The views of a scene show one set of named points, each view turned or mirrored, and shifted as a whole, with a little noise and some points left out.
(in the rows, 128 means zero)

Scene 1
View 1
Z383: [ 92 121 160 113 138  94 138 161 105]
Z128: [107 154 102 100 155 140  88 137  72]
Z323: [ 92 134 106 105 144 110 116 142  55]
Z367: [ 92 128 137 122 130  81 150 194  62]
Z179: [105 163 113 116 153 141  92 162  84]
Z703: [ 97 139 138 115 139 105 128 178  86]
Z616: [103 161 141 113 148 131 101 167 108]
Z459: [118 183 135 106 167 181  58 145 139]
Z52: [104 157 117 114 148 130 104 171  80]
Z231: [110 171 111 118 154 145  86 168  84]
Z676: [113 168 132 113 153 144  92 177 104]
Z563: [115 184  91 111 160 157  75 172  70]
View 2
Z231: [115 125 169 101 100 122 159 116 108]
Z179: [113 132 179  94 110 137 133 116 102]
Z383: [144 129 167 143 110 166 128 114 125]
Z128: [109 148 183  89 115 156 113 125  95]
Z323: [127 147 188 103 133 185 100 112 114]
Z459: [ 92 134 157  96  61  99 153 149  85]
Z616: [126 127 166 123  99 136 147 121 112]
Z367: [169 122 185 135 152 180 139  79 147]
Z676: [117 126 171 105 104 123 157 114 111]
Z52: [123 131 181  97 120 145 140 106 116]
Z563: [ 96 136 190  58 115 128 140 116  91]
View 3
Z616: [ 85 102 169 138 108 122 147 187 125]
Z179: [113  96 144 144 119  97 142 181 141]
Z367: [ 82  89 157 141 200  69 136  87 109]
Z323: [141  83 129 141 146  71 130 140 132]
Z676: [ 93 102 158 143 106 115 146 183 132]
Z52: [105  96 147 141 131  95 143 167 132]
Z563: [112 101 123 157 115  88 146 212 156]
Z128: [139  89 133 142 114  84 136 175 140]
Z383: [107  89 180 124 132 109 134 108 100]
Z231: [107  99 139 144 118  99 143 190 141]
Z703: [ 97  93 163 138 144 100 136 133 118]
View 4
Z231: [126 118 170 164 144 120 119 139  77]
Z179: [125 120 164 160 145 121 127 143  79]
Z128: [114 137 184 169 160 104 149 135  84]
Z563: [116 118 182 180 153 121 104 148  66]
Z323: [ 92 142 136 143 133 114 155 170  74]
Z616: [145 117 154 146 137 114 141 125  95]
Z703: [134 121 118 124 115 125 147 143  85]
Z676: [149 112 162 155 141 117 126 120  88]
Z52: [123 120 147 150 131 122 128 146  77]
Z459: [150 115 205 179 175 102 131  95 102]
Z367: [129 119  90 108  92 133 144 170  80]
View 5
Z459: [113  31  59 111 144  90 157 153 117]
Z52: [108  81 135 128 111 126 136 130 111]
Z383: [124  99 120 123 123 188 143  98 116]
Z676: [108  66  99 130 116 109 144 128 106]
Z179: [110  69 125 122 117 108 137 143 114]
Z231: [108  69 119 127 114 100 137 146 113]
Z563: [107  60 118 122 119  94 141 151 113]
Z703: [115 100 133 132 110 155 136 109 113]
Z128: [109  69 145 109 126 114 136 162 129]
Z323: [113  91 173 112 120 142 131 149 134]
Z367: [113 119 160 142  93 173 130  93 106]
View 6
Z563: [ 75 119  84 129 117 133 138  94 184]
Z367: [ 64 113 113  95 119  99 226 150 114]
Z459: [124  82 103 124  77 140  96 119 194]
Z52: [ 78 108  83 110 117 124 182 127 147]
Z323: [ 63 138 140 116 117  95 178 111 154]
Z231: [ 87 106  96 121 108 128 146 110 174]
Z703: [ 84 105 116 101 107 106 190 140 134]
Z179: [ 84 111 104 116 107 122 150 115 170]
Z616: [ 99  92 111 110  95 121 155 134 154]
Z676: [101  88  92 117  96 132 150 130 164]
Z383: [ 95  93 140  96  90  96 193 159 121]

In a view up to two points have been moved. Name them for each view, in the order of its rows, or write none.
view 1 => none
view 2 => Z231, Z383
view 3 => Z616, Z367
view 4 => Z128
view 5 => Z563
view 6 => Z52
